Points, in no order, along strands that fork, close into loops and pass close to each other.
In the rows, zero is written as 128.
Points whose rows are less than 185 apart are linked; no others are. Some points are linked to none.
(251): [106 125  96  79 102 194  95  92 156 151 137  95 111 109 100 124  81 140
 117 118  96 102 142 151  81 116 132 151 170 133 137 128 146 144  95 140
 127 130 108  99  76 146  95 130 127 174  82 130 104  86 113 101 112 139
  99 141 119  34 150  96  83]
(147): [148 119 139 145 159 140 158 122 114 172 116 124 159 119 143 139 125 165
 108 170 133 218 157  92 119 110  85  64  78  75  86 132  71 173 160 121
  58 105 135 138 130  90 144 102 123 146 150 116  79 142  58 165 105 132
 140 161 179 151 167 130  58]
(8): [121 230 112 175  57 136 195 136 120 102 109 149  83 136 130 149 145  79
 155 159 141 105 169 129 145 163 119 157 164 122 150 116 112 110  83 148
 130 136 190 131 150 117 123  82  85 115  99 131 130  94 154 174 161 124
  62 164  87 134 100 196 176]
(399): [147 139 120  55  90 117  94 155 146 178 181 119 124 194 170  92 116 112
  97 134 148 106  64 125 154 153 181 141 138 172 123  88 154 154 101  70
 135 138  52 116  94  55 143 157 215 165 119 119 124  71 112  73 133  78
 165 121 147 142 110 155 130]
(684): [154 165 134 108  85 130 147 127 144 125 112  94 100 190 149 162 112  95
  84 160 110 136  99 143 132 161 134 121 158 107 147 161 164 137 138 139
 133  86 167  94  68  97 127 123 107 125 107  87 137 147 106 151 109  85
 131 186  42 114 121 193 121]
(279): [108 149  47 104 140 118  96  95 107  89  87 137 117 139  86  75 119 141
 137 128 109  44 113 145  98 101 139 109 147 152 155 135 104  98  99 144
 169 143 122 137  92 158 107  95  89 125  88 132 163 151 144 112 160 130
 148 128 104 128 115 154 139]
(176): [ 83 135 113 170 122 154 138 117  99  66 135 137 121 110  88 144 158 149
 113 127 113 139 182 131  95 104  81 107 132  70 118 163 113 185 147 152
 123 116 130 128 172 156 162  96  84 118  98 125  97 128 107 187 126 172
  87 159 116  79 127  72 108]
(364): [111 114 145 147 216 140  91 112 113 139 120 150 145  60 140 143 174 133
 162 128 144 134 146  76 133 108 100 115  89 122 113 144 127 136 127 106
 104 191  96 148 181 144  87 145 171 108 177 147 128  91 134 135 157 185
 125 107 190 120 177  90 157]
(1029): [ 92  47 139 136  97  83  98 150  90  83 143 172 182 127 141  96 165 138
 137  81 134 126  98 136 158 130 113 116 110 139 129 142 133 120 122 120
 158 117  86 136 161 159 207 137 140 155 163 118 124 173 161 158 146 133
 173 140 138 186 104 132 133]
(318): [119 174 114 138 102 124 149 130  85  84 145 128 107  90 161 156 152 125
 133 157 130 106 133  46 135 133 106  98  85 133  85  96  69 142 124 103
 112 152 117 137 170 102 112 100 135 111 115 143 134 100 105 158 131 138
  71 145 171 135 105 114 155]
(546): [129  75 157 136 143  87 114 183 146 144 151 159 146 149 135 145 146 127
  89  95 109 161 107 148 196 141 144 147 101 142 116 133 200 121 121  81
 131 125  89 112 141 125 206 166 165 119 154 139 138 152 157 148 148 128
 196 104 122 175 138  75 149]
(750): [116  94 157 181 163  93 114 127 122 133 101 148 168 114 147 102 153  81
 198 113 161 138 141 146 130 148 135 158  98 152 142 121 157  89 136 125
 136 157 150 169 164 148  89 147 119  99 181 152 150 130 198 108 130 151
 140  68 141 149 128 162 209]
(290): [125  98 160 121 155 117 139 121 123 139 143 133 155  69 153  98 133 104
 197 130 164 110 114  55  99 123 125 153 111 139 125  90 113 115 123 117
 135 156 110 166 165  99  66 125 173 146 159 121 122 123 156  96 119 151
 100 101 188 103 111 137 139]
(729): [152 126 170 138 127 185 159  91 156 135 130 116 158  91 127 150  89  89
 175 140 154 135 158  99  70 154 103 146 137 120 113  84 101 128 122 126
 102 104 198 147 153 117  76 122 146 174 151 128 103  83 132 133 128 118
  41 112 124 105  93 168 147]
(1047): [131 199  97 143 101 119 151 140 120 109  88 120  89 167 118 163 138 120
  81 166 128 104 144 141 140 139 133  81 122 104 134 141 136 148 141 128
 108 135 169 112  91 106 115 113  96  77  88 140 164 109 117 163 137 129
 138 160  96 157 153 152 155]
(795): [141 102 146 124 105 122 112 110 136 151 119 145 186 140 120  92  77  96
 169 116 135 149 121 179  92 147 135 158 139 142 145 117 121 101 126 107
 121 113 180 155  85 114  90 136 117 178 143 144 123 129 161 106 122 106
 125 106 100 139 108 188 155]
(739): [ 77 144  76 148 131 165 140 109 109  47 120 133 103 134  80 138 145 180
  94 109  89 109 178 125 102 105  96  91 164  83 123 178 110 142 136 186
 157 123 120 121 160 177 155  99  90 106  87 131 120 137  96 159 136 154
 108 151 108  70 116  55  85]
(191): [105 118 111 168 138 151  97  91 131 102  95 144 133 120  79 112 127 144
 144 104 112 142 152 162 110 135 108 135 135 118 112 166 125  96 153 142
 130 121 153 137 135 194 117 110  77 120 119 144 108 133 127 143 139 152
 127 108 122 124 124 119 142]
(15): [133 145 133 131 133 181 152  84 140  88 118  96 129  70 104 154  89 101
 185 133 149 103 145 101  66 153 115 156 158 125 109 103  90 102 126 118
 116 115 175 118 162 139  90 111 128 173 138 129  93  98 143 136 150 119
  37 111 117  81 104 112 146]
(391): [143 162 109 144 168 111 153 118 134 117  56 134 103 192  95 130 122 179
  95 114  93  91 139 184 146 147 157 100 165 122 157 180 130  68 156 154
 148 107 170 128  95 166 118 108  93  95 100 144 168 187 110 139 147 107
 172  93 100 165 147 140 160]
(380): [128 101 136 114 165 138 115 160 135 172 141 136 154 125 125 119 132 155
 102 105 106 163 122 121 166  95 142 132 125 143 127 132 164 130 132 118
 126 116  88 114 134 124 162 173 159 113 140 130 130 143 129  99 120 137
 199 107 147 149 149  78 105]
(754): [156 186 113 141 134 184 169 100 149  64 116  78  91  77 114 172 108 107
 163 160 142  91 151  47  87 151 122 127 156 147 103  93  77  96 129 132
 133 107 183  70 193 142 126 123 134 127 148 112  91 132 122 128 161 119
  20 114 133  84 116  93 158]
(830): [176 161 133 125 161 130 156 123 167 152 108 113 127 157 109 135  96 162
  96 136 104 150 125 120 133 136 128 104 159 131 108 138 119  90 179 176
 124  80 170  92 107 112  97 127 109 137 104 129 139 152  98 106 109  99
 137 102 115 107 121 144 117]
(972): [116 138 202 190 111 114  94 137 113  61 173 109 126 102 131 152 158 148
 152  99 126 191 145 154 161 141 109 135 107 124  90 157 128 128 168 120
 130 136 119 101 208 160 170 147 113 105 130 146  88  91 112 207 139 156
  90 112 120 133 114  76 152]
(1094): [ 92 128 130 191 154 123 162 152  95 103 145 131 134 129  97 138 178 160
  92 150  97 168 201 130 139 101  72  95 124  88 136 169 128 183 164 155
 117 111 145 117 180 145 192 115 101  97 110 111 139 161 113 176 137 162
 108 122 103 112 128  67  98]
(217): [100  86 117 113 136 164  59  93 123 161 120 135 145 142  96 116 109 171
 116  93 107 159 131 198 121 124 124 154 120 116  99 167 137 111 135  90
 122 127 107 135 102 197 149 145 130 149 163 129  91 128 103 110 123 115
 189 106 169 172 160  94  79]
(724): [109 126  68 105 109 106  88  88  94  79  94 134 148 141  86  71 106 133
 156 115 135  93 112 166  59 122 128 126 139 133 122 151  66  89 119 123
 159 135 127 165  81 156 108  82  80 172 117 120 123 139 147 130 139 112
 134 141 119 126 106 166 130]
(5): [134 115 207 151 154 163  81  96 146 120 140 101 154  74 129 133 129 140
 157 102 137 194 138 111 111 118 121 147 126 117  78 122 115 113 156 104
  81 145 110  96 180 154 122 143 139 154 154 147  62  96 101 157 132 148
  93  92 187  89 130  97  96]
(968): [ 82 140 142 158 182 123  78 126 119 123 147 120 130  94 128 148 177 144
 132 115 121 145 161 130 163 107 124 116  88 137  94 140 145 137 128 113
 120 172  84 128 191 163 141 166 147  87 138 157 135  66 117 143 146 172
 143  90 153 123 175  55 160]
(574): [145 111 161 106  85 118 149 138 145 145 117 126 136 177 138 148 103  90
  87 136 107 148  77 165 131 160 122 148 165 104 169 162 200 166 134 138
 125  92 170 104  48  99 150 120 115 166 119  96 119 215 131 142 118  97
 131 189  46 115 120 191 114]
(1118): [144 118 157 124 122  64  96 170 148 135 136 134 119 179 130 142 126 132
  82  98 105 136  90 164 177 165 152 142 117 145 111 150 203  85 135  96
 141 103 110 112 117 137 184 162 153  94 137 149 138 153 117 174 150 102
 179 111 113 186 131  64 155]
(934): [140 159 128 154  97 128 184 129  99 110 129 131 129 121 160 140 122 100
 137 164 132 137 140  79 134 155  93 109 100 136  98 100  76 140 136 126
 111 130 178 159 149  88  93  93 121 122 113 149 133 103 130 160 112 126
  76 149 136 148  87 179 157]
(1045): [141 120 145  96 116 120 163 140 151 149 155 119  89  92 169 126 116  68
 182 151 171  65 136  41 107 109 157 163 152 136 169  58 129 141  85 156
 176 156 104 147 134 100  93 151 183 141 134  80 157 131 180  61 135 151
  71 133 121  64 105 133 120]
(486): [135 162 117 128 133 126 121 140 131 121 121 110  89 115 120 122 128 151
 125 110 113  84 136  99 158 107 146 124 153 157 127 104 138 108 124 168
 157 126  94  98 152 142 125 145 116  94  83 146 148 139 121 117 136 126
 112 118 110 101 103  88 123]
(41): [183 157 156 127 130 184 171 109 178 153 108 100 119 134 107 139  76  86
 155 147 127 114 151 141 104 150 144 155 191 137 149  99 159  82 105 181
 154  98 194 113 126 126  80 141 121 138 114 116 147 124 157  91 131 116
  68 114  58  72  92 188 138]
(205): [145 102 168 175 149 124 134 136 135 163 117 143 171 122 148 125 147  96
 146 127 146 175 158 152 147 156 113 158 103 137 126 128 157 136 140 120
 101 147 178 162 135 129 105 151 109 114 166 153 144 139 176 125 113 162
 142  80 127 163 154 166 185]
(71): [136  90 158 153 127 116 167 143 110 157 122 153 168 115 160 133 137 120
 118 136 138 177 153 141 149 142 104 132  85 103 113 130 121 161 139 102
  88 142 167 180 110 100 123 116 107 146 149 152 127 152 163 136  92 162
 152 126 141 170 155 173 149]
(37): [153 100 142 124 166 157 172 126 143 216 105 137 145 125 140 147 122 136
  99 163 137 183 162 126 136 126 103 120  67  91 114 122 123 177 134 108
  63 146 180 175  81 104 114 128 118 143 173 141 144 137 126 103 101 153
 180 122 146 178 165 174 109]
(45): [190 174 143 120 153 205 165 107 200 165 142  96  88 161 112 163  91  82
 131 177 124  94 138 106 105 154 156 137 143 123 151  74 148  93 105 190
 127  93 193 113 132 114  96 151 158 114 118 134 159  79 127  74 135  94
  91 105 101  96  86 194 143]
(180): [102 177  90 122 106 106 143 158  84  81 110 122  91 174 106 157 160 151
  79 135 118  89 124 153 137 111 142  61 130  74 148 170 107 163 155 127
 124 142 144 127  96 106 147  95  96  60  89 106 168 143 115 178 139 121
 164 172  85 154 165  94 110]
(969): [ 79  99 147 172 118 123  71 131 102  88 170 144 147 111 149 150 175 142
 135  94 118 173 147 175 157 139 116 128  67 119 102 163 130 142 138 107
 121 170  91 124 178 166 167 147 140 117 150 155 100  74 122 192 126 181
 148 104 155 147 162  78 147]
(828): [133  98 131 157 152 111 140 169 130 115 111 146 122 107 152 142 191  94
 133 118 143 116 164 145 204 115 147 153 115 148 180 121 207 130  97 142
 171 157  88 137 164 150 142 183 122  60 143 125 168 138 186 113 143 166
 138 111  91 113 159  81 182]
(77): [147 169 135  97  99 164 118 121 163 122 164  72 101 114 142 142 109 121
 138 145 138 114 116  87 106 124 149 142 137 163  91  59  85 116 126 109
 121 108 123  97 143 127 131 137 152 147 130 116 115 102 101 100 134  99
  74 102 144  92  96 102 106]
(812): [127 103 140 168 173 104 165 157 121 120 115 158 127 125 126 133 191 120
 110 119 112 139 173 148 181 117 121 132  93 115 153 142 167 151 137 125
 124 156 130 142 172 123 177 143 116  73 142 130 191 172 174 141 136 174
 168 104  93 158 150 102 163]
(604): [ 79  78  56  73  77 115  74  99  93  99 151 164 145 110 114  62 120 161
 132 118 125  74  75 141  78  79 112 130 120 121 158 146  93 162  87 122
 139 148  62 148  72 142 144  93 125 187 110 104 111 149 130 114 118 131
 136 186 140 109 121 142  68]
(629): [160 106 138 135 185 175 168 115 135 227 106 128 172  97 114 125 114 152
 132 165 133 192 161  79 109  90  91  90  64  88 111 122 111 173 139 115
  64 146 135 148 121 105 108 112 142 143 190 124  88 139  98 118  94 147
 169 135 202 153 166 144  58]
(414): [ 73  99  58  98 123 110  51 122  90  99 132 148 138 110 102  78 141 177
 128 112 124  83 119 148 102  76 130 129 106 129 124 135 107 138  93 113
 152 148  58 144 117 157 154 111 124 130 126 126 139 124 122 117 130 147
 162 141 152 142 150  97  87]
(734): [145 146 129 125 161 144 117 140 147 168 126 118 122 120 115 128 116 168
 102 129 105 131 133 106 135 106 131 113 134 144 103 121 127 112 140 150
 125 114 117 113 141 126 116 146 127 100 110 155 141 135 109 104 130 129
 153 100 141 127 137  96 107]
(509): [156 138 125 100  91 119 158 164 152 137 153 120  83 116 190 154 142  74
 150 152 158  88 131  49 174 115 160 145 125 146 161  67 146 144  78 160
 173 153  95 112 149  88 125 150 161 112 127 101 166 126 164  79 127 145
  92 151 118  82 108 142 126]
(1053): [165  79 184 146  92 145 149 163 172 135 166 116 140 111 200 159 138 102
 116 133 156 216 136  71 182 134 102 146  99 129 117  89 169 188 117 129
 108 108 106 114 159 100 168 153 168 148 141 113 102  90 120 125  75 132
  93 133 152  96  98 155 130]
(672): [135 123 173 102 132 141  74 138 167 165 155 104 145 131 127 106 108 118
 156 109 161 132  98 150 122 152 172 179 152 181 108  74 149 103 114  84
 135 119  92 103 146 114 114 168 176 147 130 139 112  66 129  63 141 101
 116  71 154 116 109 128 129]
(79): [121 102 153 152  79  92 159 169  74  83 171 139 143 121 199 145 163 125
 117 136 131 182 138  97 208 130  96 106  80 134  97 119 126 169 142 121
 121 136 102 129 187  87 158 126 144 116 117 132 105 117 135 166  90 159
  96 163 137 150 111 122 140]
(482): [139 118 153  79 152 139 142 130 175 160 163 109  98 104 148 102 114  84
 182 162 175  68 108  54  80 137 175 165 145 137 136  38 127 123 114 121
 170 139  92 156 138 102  85 179 213 129 162  77 149  88 144  36 149 133
  94  80 155  84 114 122 132]
(650): [124 144 102  46 133 102  81 146 128 210 148 131 118 178 149  85 122 141
  77 154 131  86  83 144 152 124 171 132 118 152 135 122 160 161  98  53
 126 155  59 131  67  84 138 146 185 152 121 129 141 102 103  69 126 107
 198 126 136 153 171 141 105]
(422): [101  96 123 128 110 102 105 130 103 124 142 147 146  66 162 122 134  96
 177 126 144 113 137 122 137 125 118 163 102 163 125 105 129 129 115 111
 134 164 100 161 144 119  88 122 163 142 136 136 126  95 157 124 117 151
  99 115 156 103 124 123 156]
(748): [ 64  75 112 124  62  97 111 110  66  87 157 161 174 120 157  79 108 126
 157 110 131 158  91 187  90 145  92 119  96 110 100 175  74 121 135  85
 121 149 117 184  97 120 113  80 135 171 131 143  76 124 132 141 101 107
 120 178 192 175 126 142  99]
(145): [103  69 117 141 127 110  94 115 118  99 120 151 132  54 150 102 165  98
 184 100 158  99 144 112 121 110 120 162 122 149 160 132 142 125 118 151
 148 176  78 155 159 178 118 142 139 122 146 115 132 112 163 133 147 172
 102 117 137  91 117 117 149]
(156): [104 138  86  82 120 105  82 145 112 163 121 129 109 152 128 110 113 143
  92 131 107  88 101 172 140 110 158 133 117 152 153 128 150 147  97  92
 134 148  85 122  65 121 132 140 144 127  99 141 158 123 127 105 127 125
 179 137 114 129 168 120 135]
(544): [ 94 130 104 117  97 107  70 126 109  59 135 123 117 174 113 125 140 164
  97  78 108 125 106 180 122 119 140 115 142 106  93 188 116  94 140 129
 170 111  92 115 143 180 183 136 113  94 115 129 118 121  95 162 137 106
 167 134 128 135 127  38 104]
(602): [116  80 135 109  48 134 134 115 137 146 145 141 167 157 138 123  87  75
 118 125 128 146 103 167 101 147 101 146 170 117 170 138 179 192 110 138
 112 106 144 109  45 111 146 126 130 221 114  99  89 161 145 130 105 107
 118 193  62  99 118 186 118]
(246): [101 181  61  97 150 163 133  89 148 101 117 118  83 132  83 153 114 216
  86 121  80  93 147 114 106 119 117  83 179 105 118 150  93 114 140 177
 154 113 100 105 125 156 112 111 118 122  71 157 121 125  99 132 124 129
 123 143 123  64 154  55  99]
(573): [104 184  85 141 142 118 117 100 130 107  57 114  93 194  78 133 102 133
  98 119 103  83 127 206 112 161 172 120 149 127 148 174 143  70 136 131
 156 130 176 138  72 173  89 104  88 111  93 161 151 129 130 142 139 107
 169 103 117 151 165 138 175]
(1017): [138 128 124 128 159  94 172 116 103  97  96 136 121 161  99 126 133 145
 101 127 120 159 110 166 119 112 123  85 155  96 134 178  99 133 185 144
 122  82 189 130  89 128 134  67  66 127 118  93 119 203 119 156 113 115
 140 151  90 154 134 161 106]
(1016): [182 135 150 111 130  53 114 184 140 163 117 127 138 187 135 112 110 125
 104 124 128 132  65 139 154 150 173 129 121 159 125 130 161  84 139  92
 127 104 134 117 105  86 148 151 136 106 150 132 148 167 125 127 144  87
 191 111 114 187 116 137 150]
(192): [112 160  97 112 119 121  94 158 113 122 122 118  88 146 122 116 128 140
  90 113  93  71 128 158 160 114 161 132 137 147 158 131 172 113  87 133
 161 131  72 102 108 137 147 153 130  95  77 147 164 131 119 123 142 131
 151 141  85 113 133  86 140]
(382): [125 196 100 129 136 167 175 106 144  90 111  89  71  92 104 163 119 137
 141 136 113  71 138  73 123 129 130 127 169 150 130  89  99  97 113 178
 148 118 134  86 164 139 121 115 105 108 101 138 123 154 135 116 158 132
  50 130 113  78 102  85 125]
(605): [111  86 121 152 161 104 119 131 145 116 110 136 108  68 152 141 190  74
 160 122 153 112 158 118 167 111 128 162 121 148 163 128 188 129 115 158
 161 188  66 158 178 173 109 183 133  73 148 117 165  90 174 113 152 169
 112 127 139  74 163  77 175]
(21): [130 113 147  87  75 142 125  98 144 125 159 109 135 139 127 122  71  92
 139 114 130 151 109 145  90 117 123 142 173 142 126 113 124 164 100 143
 125 102 121  98  93 109 124 120 129 210 104  98  71 120 130 110 114  98
  80 165  85  79  97 164  82]
(1063): [152 104 153 127 187 161 192 126 151 217  90 139 133 145 110 139 115 148
  91 142 105 148 142 143 122 114 122 123 125  98 148 138 157 152 147 153
  92 128 188 137  83 119 105 124 100 143 150 125 157 199 135  90 104 147
 186 124 113 156 158 178  95]
(598): [ 97 190 104 174  78 122 169 133  96 106 119 152  97  98 131 147 153 103
 148 146 142  89 173 114 151 143 113 133 129 129 167 117 113 132  93 150
 136 155 150 136 143 121 122  96  81  92 103 134 128 108 157 166 155 159
  72 161 101 130 107 134 184]
(1084): [118 123 153 185 174 100 177 168 108 123 137 133 131 135 109 146 183 146
  82 145 109 163 188 139 164 130  94 126 117 105 148 170 152 157 168 142
 111 117 170 123 168 133 194 126 100  89 133 121 175 182 130 165 130 155
 153 107  96 171 133 103 131]
(936): [110 131 100 126 118  87 145 133  73  78 103 141 122 161 107 115 154 143
 109 120 120 105 119 160 109 111 128  93 124  88 142 162  90 151 150 124
 135 137 155 154  89 133 153  80  67 107 106  99 150 175 125 165 137 132
 152 165 100 162 127 139 115]
(1058): [106 179  46 100 178 137 131  80 130  97  94 130  92 134  69 124 114 163
 114 131  92  56 129 108 102 125 138  91 171 138 142 141  92  94 132 153
 152 122 126 123 110 138  88  90 109 110  81 174 140 143 128 123 152 134
 133 130 131 109 130 115 133]
(378): [ 89 118  83 107  54  94  84  98  81  68 135 155 153 155 133  88  95 118
 166  98 150 134  76 220  62 153 128 123 122 134 122 166  65  92 129  94
 146 147 131 196  76 136 101  78 119 167 126 129 100 112 142 147 105  83
 132 168 151 154 118 152 129]
(66): [183 156 137 111 127 137 157 141 153 146 115 100 110 175 143 151 121 126
  67 162 107 156 104 113 144 131 121 105 140 113 128 144 146 144 173 161
 111  80 165  81  70 100 130 129 110 131 112 105 152 145  74 119 100  90
 144 157  83 109 129 182  97]
(989): [ 90  89 116 130  76  89 109 137  75 105 155 154 152 107 162  96 125 115
 154 121 124 139 110 144 135 132 114 139  95 150 122 132 108 140 122 100
 130 152 114 166 123 116 105 111 145 161 110 147 112 122 151 135 103 132
 112 151 159 147 110 142 139]
(264): [145 120 148 178 109 129 125 143 130 112 120 132 121 105 123 126 136 116
 154 106 133 142 152 160 162 142 120 180 164 141 172 141 186 122 123 160
 152 117 145 115 153 170 157 151  89 100 114 120 127 150 155 147 129 139
  88 121  74 112 103 129 157]
(148): [145 139 153 171 121 171 150 121 162 132 102 121 127 112 111 128 108 104
 150 122 129 123 164 163 129 142 124 171 188 145 163 125 181  90 121 180
 153 110 170 103 120 166  95 144 105 117 102 138 129 133 155 113 129 128
  71 108  78  71 102 148 155]
(388): [155 116 139 100 147  71 169 187 104 170 143 139 153 158 153 144 154 154
  93 137 155 175  78 121 173 106 144  68  72 107 104 149  92 134 157  92
  88 101 128 127 101  60 165 122 142 111 184  92 152 159  92 141 103  78
 213 165 155 209 156 141  65]
(893): [108  42 140 148  91 122  88 131 121 107 133 162 169 119 134 114 132 130
 127  75 129 158 117 188 134 159 100 156 124 123 143 156 166 140 136 128
 130 117 120 127 134 190 188 144 117 158 151 116 101 145 150 155 130 145
 151 127 119 155 118 135 133]
(274): [188 126 138 105 118  53 149 199 135 164 126 137 139 179 171 131 137 127
  94 137 143 144  44 112 166 142 159  82  91 128 122 143 124 116 151  81
 101  95 126 133  77  54 139 122 143 120 168 101 154 170 112 126 106  69
 194 145 136 204 127 177 115]
(272): [104 130  77  67  87  95  96 118  81  95 173 150 122 121 134  71 126 139
 143 127 128  60  63 105  96  65 137 122 139 140 155 114  81 151  82 125
 154 156  61 128  81 114 125  87 129 162  89 108 121 160 135 119 116 114
 118 205 120 102  99 135  77]
(1043): [152 104 130 142 209 171 205 132 148 201 110 148 138 136 101 116 129 166
  91 133  95 135 158 116 104 100 117 105 166 100 166 146 157 158 138 199
 114 118 159 128 117 153 116 115 115 129 150 118 179 223 127  93  82 154
 171 120 113 135 161 139  90]
(1064): [134 128 104  71 126  95 121 135 101 151 162 127 146 127 135  85 126 156
 126 142 123 119  70  92 116  67 132  92 129 134 130 116  81 159 114 118
 129 132  78 119  90  78 133  99 131 152 100 118 125 158 111 103 117 120
 162 181 135 122 137 133  59]
(481): [152 122 201 148 137 143 105 124 140 148 148 113 159  92 146 134 125 160
 137 111 130 207 134  70 126 111 106 121  89 121  64 104  79 141 158 105
  75 127  89 102 174 104 139 126 144 154 148 138  68 104  69 161 116 131
 105 118 217 114 138 110  67]
(1050): [132  96 150 104 118 149  61 124 169 174 146 115 154 148 120 107  90 131
 127  85 116 151 103 190 121 166 151 184 183 176 119 132 185  88 125  97
 135 101 112  99  97 148 129 168 146 172 121 139  83  99 131  90 137  92
 146  82 144 115 111 121 130]
(130): [179 119 129 130 167 187 163  88 160 152 115 111 139 110 120 148  96  94
 145 166 148 129 144  44  61 145  73 101 118 105 119  80  75 152 124 137
  87  94 192 144 147  84  77 101 158 170 150 145 116  78 109 104 113 123
  81 121 156 116  94 177 123]
(327): [131 118 170 133 124 104 112 121 119 138 141 115 160 128 136 136 123 182
 128 118 132 222 123 122 137 117 106  95  99 108  69 148  67 136 170  96
  94 106 108 111 156 103 155 130 135 131 148 127  58 124  67 162 119 106
 151 144 185 153 151  98  61]
(692): [129 111 133 134 173 177  99  86 146 185 102 123 156 152  98 129  97 181
 108  97  90 174 145 180 134 145 130 152 156 124  96 162 142  68 162 136
 120 106 145 136 111 205 111 151 118 139 151 137 109 155 109 120 110 119
 181  63 157 158 166 106 119]
(664): [107 212  84 155 107 119 135 111 123  89  70 116  84 181  77 160 116 125
  93 142 136  85 142 181 124 159 160  97 143 118 134 161 127 106 135 125
 134 137 172 124  86 134  96  95  86  78  83 164 142  84 131 175 145 110
 133 144 112 160 171 130 173]
(608): [175 150 167 117 145 199 150 112 207 149 163  99  97 134 141 153  96  65
 166 164 152 113 124  97  97 146 171 154 117 123 132  33 118 105 115 148
 114  94 187 140 162 118 107 162 185 125 157 116 146  47 114  74 130  81
  79  79 145  98 100 162 165]
(73): [ 69 120  70 119 143  79  75 132  70  97 135 158 135 134 118  98 176 151
 114 105 117  77 139 153 136  93 141 116  83 135 121 139 103 136  97 105
 157 162  65 151 148 160 174 116 123 105 131 138 174 118 121 139 148 153
 182 117 141 175 167  86 132]
(1081): [150 116 111  74 127 104 130 154 114 185 160 128 144 142 143 113 129 166
  89 146 123 138  77 110 146  86 136  76 111 113 119 136  89 169 134  89
 106 125  92 116  73  72 149 116 147 134 136  95 127 153  83 107 116  92
 201 185 150 157 164 133  45]
(381): [127  99 172 125 210 139 129 113 131 159 118 134 142  61 146 126 133 123
 197 153 177 118 116  31  85 119 112 130 111 112 118 117 112 124 133 101
 114 184  98 161 185 107  44 157 178 136 196 134 119  96 141  91 147 152
 118  99 225 113 159 115 151]
(956): [155 132  90 153 230 152 174  96 140 159  81 150 141 103  69 117 130 156
 144 151 110 104 152  85  88 110 113  95 145 125 145 156 111 117 151 165
 120 116 196 135 143 136  81 100  97 105 146 159 129 184 152 107 125 152
 157 123 157 153 126 153 131]
(823): [172 150 138 148 153  83 173 127 118 103  61 130 119 182  90 115 113 131
 124 133 114 119 110 172 133 144 149 111 153 115 161 172 130  88 166 141
 136 105 207 132  86 130 121  93  64  98 115 121 167 207 135 160 139 106
 165 113  90 179 108 180 163]
(633): [129 106 186 198 116 127 120 131 125  79 142 129 141  85 124 142 157 113
 163  97 147 187 154 149 153 139  97 178 151 132 136 152 177 139 155 158
 136 124 134 113 196 183 169 153 106 115 134 117 102 129 136 176 124 158
  73 113  94 109  98 122 140]
(284): [134 143 132  78  85 136  93 134 149 151 172  91 117 147 159 133 108 121
 122 133 146 126 109 118 131 125 159 143 132 161 108  67 114 135 101  88
 120 125  79 109 122  94 130 153 170 156 112 135 125  66 105  94 124  91
 114 115 151 116  96 136 129]
(366): [102  51 143 115  91 142  59 115 143 133 134 141 159 134 106 121 107 146
 118  65 123 168  94 197 120 162 122 169 143 137 124 162 190 109 131 112
 128 104 111 105 105 185 180 153 134 173 140 127  79 119 117 133 137 113
 160 123 131 142 127  98 131]
(171): [152 137 163 101 135 156 136 144 186 154 173 108  99 147 174 126 119  80
 169 156 164 109 117  79 115 148 190 160 121 149 125  27 129 105 110 127
 146 122 120 157 166  98  94 170 194 120 172  95 154  58 137  48 132 105
  92  59 160 115 102 153 158]
(613): [168 176 113  92  67 131 148 166 140 138 166  98  71 139 182 155 128  89
 117 152 140  93 124  80 176 119 164 141 131 149 153  90 133 137  63 146
 139 137 104  92 139  94 158 155 146 121 103 112 159 108 128 118 135 112
 102 159  75 109  95 160 127]
(811): [102 218 111 174 100 130 158 127 104  82 124 125  81  95 137 192 158 114
 159 146 155  78 165  90 147 149 114 127 112 151 107 102  97 114 106 135
 124 156 138 116 184 118 127 116 112  81 118 154 122  77 135 182 156 138
  62 142 136 139 115 102 198]

A tip is a point with one link. Name the tips that can be reached along the links from each point below, in the order of the rows.
(264) => (613)
(71) => (750), (5), (1043)
(811) => (8), (934)

A piece is all that can be reached along the links. How many separate loops has the piece of each point below (a circle has one, a figure eight two, a Y none), and how many tips (points with one link)?
(608) => loops 1, tips 1
(73) => loops 0, tips 6
(598) => loops 0, tips 2
(147) => loops 0, tips 3
(573) => loops 1, tips 0
